The views of a scene show one set of named points, each view turned or mirrored, and shifted as a whole, with a little noise and some points left out.
In the rows, zero is written as 128.

Scene 1
View 1
<12>: [ 75 172 115 138  93 105 124 125 112 110 193 124  90 144 100  96 117 140
 123 104 110 148 161 133 123 120  98  79]
<158>: [113  79 148 182 139 114 103 116 134 155 199 150 135 113 141 111 127 126
 110 111 118 117 111 108  61 126 148 146]
<175>: [ 84 139 145 138  98 118 114 127 152 141 146 142 160 139 108 131 142  79
 120 101 105 132 131 135 127 101 129 108]
<213>: [ 86 139 131 143 118 103 117 119 125 131 170 131 105 117 110 118 133 126
 138 136 113 125 112 131  93 118 137 132]
<321>: [132 144 131 201 138 155 111 149 105 115 201 174 112 119 151  92 135 135
 141 149  83 112  85 115  90 117 152 154]
<283>: [100  91 118 144 150  94 116 100 118 113 179 130 115 105 129 120  94 148
 142 120 136 175 105 124  91 106 134 154]
<191>: [118 129 165 163 112 103 128 126 153 143 195 172  83 100 128  90 130 117
 113 128  76 114 124 103  62 122 125 153]
<177>: [ 82 173 147 159  70  85 126 134 133 115 183 120 103 134 116  98 125 131
 108 123  99 117 168 127 104 135 117  98]
<281>: [107 168 136 203 111 141 108 149  99  95 212 147 123 144 149  76 121 148
 118 134  93 124 129 118 111 128 130 112]
<160>: [ 84 110 126 152 104  78 116 107 122 136 212 114  97 130 113 101 108 156
 104  87 134 142 172 117  80 138 107  94]
<227>: [ 66 163 160 147  90  90 117 120 132 109 171 116 125 131 118  99 120 127
 113 138 110 129 144 130 107 128 125 111]
<80>: [106 151 129 190  93 104 118 143 116 103 185 123 129 133 140 110 115 141
 123 128 110 127 145 127 110 130 140 120]
<229>: [107 136 129 138 101 117 131 125 148 118 173 163 127 135 112 107 108  99
 117  75  93 180 154 123 137  90  92 103]
<325>: [110 106 131 185  92  89 114 134 136 131 184 122 156 135 137 127 113 125
 104  87 126 136 166 120 104 127 135 111]
<279>: [104  90  97 162 144  99 110 112 103 115 178 114 136 119 131 136  99 152
 146 112 151 164 112 133 103 112 147 138]
<58>: [107 138 153 166 120 138 113 133 138 130 180 169 135 127 131  98 133 102
 118 120  85 131 111 117 105 106 128 131]
<165>: [ 89 164 164 175  89 128 110 140 137 115 177 146 155 147 134  93 134 104
 103 120  90 122 141 123 122 120 124 103]
<205>: [ 94 130  80 144  99 121 116 134 116 154 183 130 120 156  88 138 139 114
 128  59 128 135 162 140 131 109 112  65]
<199>: [111 157 133 179 110 140 114 147 122 128 184 159 122 134 130 105 144 113
 128 128  86 109 114 124 105 116 140 123]
<122>: [110 133 130 174 126 106 117 130 115 119 186 138  98 108 135 111 125 146
 141 150 108 118 104 123  78 127 151 155]
<85>: [103 139 151 152 120  86 129 114 132 111 192 146  70  94 130  89 109 149
 131 152  94 136 116 113  67 125 126 160]
<322>: [ 82 136 160 136 110  93 122 108 144 122 179 141 104 115 117  94 115 122
 114 124 102 145 133 116  90 117 114 128]
<76>: [ 61 191 138 158  92 125 106 134 106  99 183 118 131 157 117  91 132 132
 119 134 110 124 141 139 130 127 121  83]
View 2
<12>: [146 111 106 102  93 141 158 169 132 142 157 169  99 148  99 125 147 105
 120 139 103  75 133 104  96 163 137 177]
<160>: [145 130  76 138  83 129 154 148 131 144 157 177 112 135 115 110 150 132
 153 117 137  89 117 109 120 126 106 162]
<213>: [132 105 126  71  88 144 143 153 127 140 153 124 138 136 114 137 131 143
 159 131 107 114 105 117  94 143 112 132]
<325>: [135 152  60 117 109 137 150 111 136 114 172 148 118 150 104 134 127 107
 189 139 113 116 111 105  96 129 101 150]
<199>: [127 109 118  57  96 155 157 149 139  85 176 110 120 141 111 126 134 129
 163 144  92 123 137 128  64 142 105 146]
<321>: [140 110 131  41  64 172 151 151 149  58 170  99 145 139 134 105 131 160
 192 130  93 136 151 128  54 126 118 139]
<279>: [175 127  94  80  78 169 123 123 142 138 131 159 162 158 106 132 126 133
 195 103 120 134  95  81 100 127 130 128]
<281>: [136 115 110  92  79 163 163 146 149  62 166 123 124 162 123 104 148 135
 163 145  82 101 159 114  62 137 139 168]
<76>: [125  93 114 107 109 149 160 146 138 110 152 129 116 173  96 135 157 114
 116 158  73  86 133 105  76 158 142 168]
<85>: [132 128 146  87  48 127 156 170 128 135 163 124 148 115 149 113 124 174
 185 131 117  96 125 128  98 139 134 138]
<80>: [131 131  90  96  93 151 150 132 131  98 165 131 131 160 123 124 123 128
 176 146  82  98 125 105  84 142 132 162]
<283>: [173 135 123  81  60 150 135 138 149 153 137 151 164 138 113 129 129 143
 200 107 138 131 101  95 101 131 136 118]
<322>: [128 131 134 106  80 115 164 153 139 147 165 130 128 126 114 134 143 136
 165 145 126 103 121 124  94 148 124 132]
<229>: [160 153 114  81  94 130 167 149 155 138 183 162  94 129  78 140 138  72
 166 144 133 117 140 111  73 165 127 145]
<58>: [133 126 133  69  90 140 163 141 155  99 178 109 121 134 100 132 145 121
 176 147 115 135 139 131  61 141 110 128]
<227>: [114 117 120 120 102 123 160 143 130 139 156 124 127 152 110 142 143 130
 145 159  94  88 114 114  93 154 134 149]
<158>: [136 129  98  94  79 140 148 123 147 101 164 118 144 127 120 115 146 160
 204 116 140 149 115 130  89 103  78 116]
<175>: [123 123 115  75 130 129 155 125 140 138 174 118 112 142  73 169 137  88
 156 158 110 134 107 119  74 156  96 124]
<122>: [134 113 122  67  68 155 141 151 128 108 156 116 155 137 139 117 120 169
 186 126  99 114 116 119  89 130 117 138]
<165>: [114 125 112 103 114 131 170 129 148  93 179 109 110 155  96 141 150 107
 155 170  90 110 139 125  62 149 120 148]
<177>: [110 123 101 116 103 123 164 154 118 128 175 136 105 142 120 130 131 123
 140 160  88  72 126 121  97 155 121 171]
<205>: [159 109  67  70 124 160 141 147 131 139 165 180  84 145  70 138 141  74
 126 119 119 115 115 101  95 150  84 165]
View 3
<205>: [149 123 140 168 111 162 122 166 152 162  91 119 141 111 129  87 114 151
 151 109  87 124 102 122  97 152 100 137]
<158>: [ 77 106  91 136 157 142 163 134 107 158  92 132  99 155 140 128 113 119
 102 126 150 136 118 133 135 156 152  73]
<213>: [109 126 115 182 138 110 163 144 122 138 120 107 111 142 167 113 125 131
 130 134 138 148  94 137  94 141 148 106]
<191>: [ 78 109 112 161 156 113 163 142 129 138 139 133 119 171 157 138 125 140
 101 124 171 173  80 132 145 136 119  70]
<177>: [115 116 135 162  96 102 133 169 133 145 134 124 134 129 165 107 142 183
 136 101 146 175  77 116 126 136 152 125]
<80>: [107 121 122 165  97 120 159 174 111 170 116 117 109 119 154 113 150 163
 123 130 137 170 115 121 133 168 165 107]
<279>: [122 157 114 174 119 167 180 148  94 163  76  91 108 143 141 107 136 109
 131 141 134 118 123 146  95 162 179  96]
<85>: [ 94 131 115 184 131 119 184 147 113 125 143 107 121 178 172 137 146 135
 103 123 184 165  80 142 116 133 158  73]
<165>: [ 90 104 144 148 117 106 137 174 135 145 136 138 100 107 142 110 128 154
 130 140 120 185 112 106 147 135 154 129]
<281>: [ 94  93 128 174  88 137 166 192 123 140 154 131 100 115 152 126 156 154
  92 129 135 171 137 113 129 161 159 100]
<199>: [ 95  98 121 178 133 112 160 166 133 148 140 130 100 117 153 119 130 142
 110 146 122 171 122 121 123 160 122 103]
<58>: [ 84 110 134 164 145 125 158 159 133 138 135 133  98 131 138 121 121 122
 113 155 126 172 116 122 141 137 130 101]
<76>: [116 105 144 173  86 111 138 184 135 126 146 120 108  98 163 102 142 162
 134 121 113 165 114 109  98 134 172 146]
<175>: [106 132 144 154 150 104 130 147 138 155 103 124 106 113 137  95 103 130
 161 156 100 167  96 119 130 128 132 138]
<325>: [110 131 124 132 111 143 139 158 113 186  77 125 120 129 130 103 130 157
 139 117 133 152 104 120 150 161 161 110]
<283>: [112 159 122 176 133 165 186 141  99 142  91  92 113 168 143 118 134  98
 126 142 151 128 105 149 103 137 177  85]
<229>: [122 150 178 165 120 163 140 170 147 142 118 120 134 140 115 104 126 129
 146 144 118 170  89 121 151 116 121 122]
View 4
<281>: [ 79  77  99 172 124 133 153 118  63 134 125  94 133 125 112 118 121 180
 169 152 133 146  89 108 173  95 129  94]
<165>: [ 89  90 103 177 117 127 167 111  76 140 143 106 109 160 130 141 125 189
 145 184 146 127 107 134 180 147 141 105]
<80>: [ 92 110 104 157 134 124 168 104  77 124 141  94 126 134  93 138 111 185
 167 146 144 120 120 116 173 109 126 113]
<229>: [124  94 121 164 126 156 154 126 145 125 135  97  81 174 106 101 124 181
 144 167 115 120 147 149 164 158 128 116]
<227>: [ 96 121 108 156 126 114 186 104  83 130 172 113 129 155 113 132 114 176
 147 186 124 100 121 115 146 130 140 115]
<175>: [120 113 116 167 109 115 163 102 119 131 145 103  99 172 149 146 140 195
 128 168 150  89 138 145 175 168 129 130]
<160>: [152 120 114 161 136 122 212 155 110 128 153 102 130 151  59 115 109 164
 147 136 112  89 117 108 157 108 154 109]
<85>: [111 130 101 162 129 147 152 110  82 100 180  76 150 115 118 114  84 163
 134 127  92 109 103  99 113 120 120  96]
<199>: [ 95  96 113 171  99 134 149 115  83 123 132  80 128 127 148 134 128 195
 148 143 148 120 100 118 173 127 118 102]
<12>: [102 105 134 147 109 130 197 137 126 131 142 108 123 156  87  96 129 177
 171 189 113 105 134 106 149 105 136 112]
<213>: [116 128 115 156 111 114 161 104 104 115 158  90 141 131 136 129 122 180
 137 138 125  85 118 106 140 122 116 120]
<122>: [108 124 101 161 122 123 145  99  77 108 154  75 152 107 129 134 107 177
 143 109 126 105 101  99 143 106 110 108]
<191>: [125 120 104 180 108 164 158 132  77 102 173  63 135 122 137 132  86 179
 118 125 114 114  90 119 139 156 131  82]
<205>: [140 105 145 153  92 119 199 150 157 134 109  96 105 163  99 117 157 198
 161 151 154  81 147 124 192 120 131 129]
<322>: [123 120 107 167 127 134 169 115 100 119 173  97 125 151 120 119 104 167
 127 157 102 101 115 119 133 144 136 107]
<279>: [144 123  96 154 160  91 142  91 124 121 126  96 129 133  96 122 129 164
 146  86 122  87 136 112 157  92 108 144]
<321>: [ 92  86  96 179 111 139 115 106  64 114 125  64 144  99 157 127 119 185
 146 103 135 138  77 106 162 108 103  92]
<283>: [148 126  94 160 158 109 133  92 124 112 146  93 130 133 108 109 115 156
 132  92  95  90 129 112 133 108 108 133]
<325>: [136 115  99 167 149 118 184 121  96 129 137  97 105 156  75 152 111 187
 146 126 153 104 129 137 194 134 142 122]

Which points are out of place in each view (at most two, in the order of its rows)? Write - if all are in place.
view 1 => -
view 2 => <229>
view 3 => <80>
view 4 => -

Scene 2
View 1
<38>: [135  98 192 132 104 151 159 114 154 117  71 132 137 133  81 128 138  79
 107 168 178 134 174 153 203 162 138 181]
<268>: [157  97 198  76 115 144 172  95 206 103  39 168 178 131  26 140 117 114
 121 140 197 125 154 154 192 173 167 128]
<240>: [122 107 181 154  92 153 151 119 143 110  86 121 106 136  92 137 148  77
 105 160 166 130 164 157 208 158 127 164]
<157>: [146 111 194  74 127 140 168 115 175 135  78 141 165 144  47 145  94 130
 126 177 184 125 134 152 174 150 140 154]
<36>: [140  41 127 149  85 188 156 113 131  80  53 182 131 145  95 147 153  61
 108  91 169 125 167  69 227 150 151 137]
<174>: [121 125 193 128 102 124 141 124 152 126  99 128 123 143  60 149 119 130
 114 157 169 129 126 177 188 152 137 135]
<266>: [122 123 179 127  84 147 161 117 178 130 102 103  89 165  74 167 131 116
 121 145 161 124 130 176 183 141 130 147]
<255>: [109  94 153 135  82 181 145 105 126  97  84 138 116 146 117 180 166  65
  93 152 152 122 188 119 197 146 133 155]
<20>: [113  99 150  76  77 161 154 108 168 124 103 143 132 185  83 225 125 154
 119 122 148 119 129 137 152 115 158 127]
<151>: [118  63 132 118 100 184 148 129  82 123 105 155 145 165 131 181 125 101
 107 160 150 125 164  74 182 116 129 184]
<264>: [106  88 144  76  85 156 145 131 132 153 126 140 141 198 107 231 113 173
 113 137 144 127 127 127 137  93 155 168]
<147>: [128  48 134 125  91 163 137 134 140 111  62 190 146 149  93 173 147 101
  85  83 173 140 162  91 192 135 172 152]
<288>: [113  76 121 129  88 148 125 149 135 129 105 173 111 168  79 195 123 145
  98  73 156 130 105 102 174 114 157 107]
<237>: [123  64 130 153 103 173 133 135  95 105  85 171 127 138 107 152 139  76
  95 127 163 130 159  77 208 137 132 148]
<127>: [128  80 137 148  87 158 146 129 141 107  91 156 102 159  73 159 124 112
 122  93 161 121 110 106 203 136 137 107]
<233>: [102  80 102 112 111 170 123 165 127 164 106 162 104 157 111 207 139 101
  56 109 164 136 153  80 154 106 138 162]
<295>: [109  76 147 158  73 127 119 153 105 126 122 158 112 176  93 180 120 169
 116  87 146 139  96 133 184 114 159 131]
<81>: [109 112 162 143  79 157 148 119 137 120 112 113  91 163 101 176 141 105
 114 148 147 122 142 150 187 135 124 149]
<261>: [120  77 152 174 114 131 113 166 100 133  94 165 121 129  88 126 127 103
  82 118 175 148 136 115 206 142 140 160]
<140>: [138  87 168 106 124 150 154 126 119 123  94 158 161 146  71 145  94 125
 127 169 172 124 130 110 187 140 131 148]
View 2
<266>: [163 108 106 127 151 138 104 154 114 108 177 159 136 134  91 151  77 122
 163 103 105  80 117  73 124 164 144  86]
<174>: [165 114 107 146 151 132  91 152 127 137 188 150 127 127 104 110  75 118
 144 114 117 112 113  82 123 152 120  88]
<255>: [150 150  99 148 176 113 134 147 101  85 125 124  91 162 151 153 100 161
 145 126 101  82 137 135 111 155 137  97]
<81>: [149 137 103 113 155 116 114 145  99  95 158 140 120 134 111 145  86 140
 159 119 102  85 121  97 131 157 158  81]
<140>: [158 136 126 175 154 107 117 126 112 139 146 143 115 112  84 122 124 156
  99 127 125 124 114  88 132 143  98  94]
<127>: [153 173  63 131 181  99 101 136  93 122 146 121 158 152  86 148 115 114
 120 114 153  87 136  95 117 149 132  70]
<268>: [193  87 111 236 172 148  97 145 140 160 152 167 125 167 103 136  88 119
 111 101 150 108 135  74  86 162  65 113]
<20>: [158 108 130 113 127  93 122 114 102 103 135 159 160 157 100 171  98 124
 125 122 150 115 169  54 103 177 126  84]
<151>: [146 165 133 133 155  70 154 118  90  83 107 116  94 118 117 153 146 168
 102 143  95 115 134 121 124 140 121  85]
<261>: [158 181  83 132 175  88 109 163 125 127 177  99 112 113 118  97 128 114
 109 123 101 121 110 135 120 120 107  68]
<233>: [145 171 114  73 139  63 162 165 130  86 154 116 141 142 133 164 160 142
  94 114 115 109 166 125 107 147 110  66]
<295>: [154 166  92  84 149  63  93 114  92 114 159 111 158 120  88 120 106  78
 124 140 132 135 138  77 118 140 138  53]
<264>: [153 111 162  82 106  64 141 106 101  85 135 151 151 121  95 165 119 126
 115 138 119 137 164  56 112 165 125  74]
<147>: [173 165  86 155 180  75 128 143 116 108 125 104 124 165 132 152 137 100
  96 123 131 114 161 124  77 141  88  79]
<36>: [166 191  55 189 218  95 122 140  93 109 102  95 109 173 121 162 139 126
 105 120 134  78 140 141  92 137 105  87]
<38>: [178 116 110 191 173 141 113 162 126 117 159 138  83 131 122 131  93 136
 144 111  82  91 104 115 111 143 108 105]
<237>: [148 192  81 150 187  87 130 144 102 108 128 100 103 139 127 132 139 151
 104 129 117 100 128 144 119 131 116  82]
<288>: [152 170  85  93 154  67 111 134 106 119 155 118 176 150  95 142 129 101
 101 122 160 121 162  86 108 150 119  58]
View 3
<140>: [126 154 154 152 132 118 123 115 163 165 117 110  96 132 160 134 172 186
 121  97 137 145 131 131 110 140 116 143]
<147>: [130  96 138 148 137 105 100 116 177 122 157 145 141 121 109 136 152 126
 157 124 118 139 122 130 154 138 138 191]
<174>: [133 156 185 147 163 113 154 123 121 164 105 114 122 128 177  99 153 157
  78 113 137 151 156 101 146 141 132 129]
<240>: [180 131 168 150 161 103 130 103 137 171 110 137 120 149 150 104 159 143
  94 108 164 163 123 112 161 147 171 135]
<255>: [176  93 153 154 133 110  99  97 147 157 136 173 113 142 133 110 167 136
 117  91 178 159 134 117 155 159 181 164]
<36>: [186  85 138 137 137  98  98 116 180 171 164 154 120 127  97 164 158 144
 169 123 120 138  98 140 165 156 165 186]
<288>: [104 104 172 153 117 113 131 142 152 147 124 132 132 106 120 139 128 128
 165  92  98 134 197 109 158 142 104 191]
<157>: [118 182 152 150 157 121 148 108 154 158 107 129 104 127 172 102 188 173
  89 136 124 140 130 111  98 118 114 101]
<261>: [142 130 171 158 156 116 105 118 155 142 116  72 147 143 146 150 129 147
 134  83 148 154 122 125 185 146 129 190]
<237>: [165 101 150 154 131 114  87 111 170 160 139 125 119 140 125 158 151 152
 155  79 156 151 120 133 163 159 151 192]
<38>: [169 146 155 148 170 104 125  96 149 159 116 126 121 151 158 101 171 152
  86 124 162 161  95 122 148 137 165 127]
<127>: [152 107 173 142 130 103 140 138 148 188 127 137 117 114 118 148 136 141
 154 107 102 137 170 112 166 151 133 170]
<266>: [150 142 184 155 146  97 166 114 125 179  86 146 114 137 149  84 149 130
  92 109 137 160 173  97 151 134 149 118]
<268>: [136 163 141 126 182 121 149 115 157 153 150 156 120 106 162 113 194 166
  91 185  93 120 101 106 112 122 127 103]
<233>: [111 108 147 183 114 133  85  99 172 120 101 152 138 136 109 128 144 101
 175  57 158 149 177 100 157 127 118 188]
View 4
<147>: [149 147 129 153 154 128 153 115 126  81 168 166 124 164 121 178 188 140
 144 107 110 153 154 151 136 149 141 209]
<255>: [118 114 134 126 173 142 181 157 129 142 157 178 135 164  91 155 187 130
 149 105  98 168 127 174 188 143 133 156]
<151>: [ 96 140 130 186 155 135 155 159 131 151 157 163 121 155 108 155 161 172
 141 103 139 164 146 192 165 155 183 167]
<174>: [132 165 104 130 183 123 168 121 132 119 175 112 131 138  74  75 188 116
  92 156  84 166 120 123 192 174 138 142]
<20>: [132 191 166 114 163 132 170 150 128 117 140 137 111 122 137 112 179 140
 126 134  86 182 149 119 161 215 190 174]
<266>: [116 167 125 101 176 127 178 136 144 130 170 131 117 150  81  81 174 121
 127 154  82 196 135 114 190 185 129 128]
<127>: [119 160 136 132 175 135 178  83 137  94 177 143  92 126  88 129 196 151
 155  91 104 174 135 126 143 183 134 173]
<261>: [135 142  78 176 159 133 139  91 114 111 188 145 118 152  54 133 177 143
 115 121 144 144 131 157 152 152 111 169]
<233>: [127 167 126 148 120 142 122 151 101 120 139 177 129 138 107 157 159 142
 159  99 171 162 166 146 142 198 139 165]
<81>: [112 147 127 114 174 144 179 137 132 153 165 153 105 147  73 107 172 138
 132 131 101 187 128 144 185 183 138 135]
<140>: [104 165 113 190 178 107 158 126 148 106 174 107 143 133 101 102 188 150
 110 123 107 154 132 153 181 153 177 162]
<157>: [116 184 115 162 178  90 159 146 159  93 170  89 171 146 119  76 190 119
  99 160  75 166 139 122 201 154 169 153]
<268>: [143 171 129 142 192  85 176 126 164  49 174  98 181 155 136 104 222  98
 107 149  38 157 135 113 193 131 149 183]
<295>: [144 179 118 145 162 152 159  80 108 126 174 141  58 124  78 117 166 165
 102 133 121 167 136 134 126 216 164 184]
<240>: [118 125 104 126 183 129 179 133 140 136 182 150 135 172  63 115 183 120
 127 138  89 176 122 153 198 137 111 138]
<264>: [124 200 153 144 144 138 147 169 117 147 136 141 100 132 136 114 147 160
 110 149 121 180 159 139 154 226 212 171]
<36>: [119 115 136 157 179 128 183  97 150  83 184 171 120 167 103 187 205 152
 177  73  98 162 142 168 145 117 125 197]
<38>: [122 133 101 145 183 113 172 141 151 119 185 134 156 184  83 112 185 115
 117 152  80 170 131 154 203 121 122 149]
<237>: [113 123 115 174 167 136 161 113 127 115 173 164 124 149  82 164 188 154
 150  82 133 151 133 178 158 137 135 172]
<288>: [140 183 135 139 152 142 152  91 111  95 158 145  88 111 102 134 183 153
 136 100 129 161 147 121 123 213 152 186]

Which points are out of place in each view (at most two, in the order of its rows)? Write - if all are in place.
view 1 => <127>
view 2 => <174>
view 3 => <240>
view 4 => -
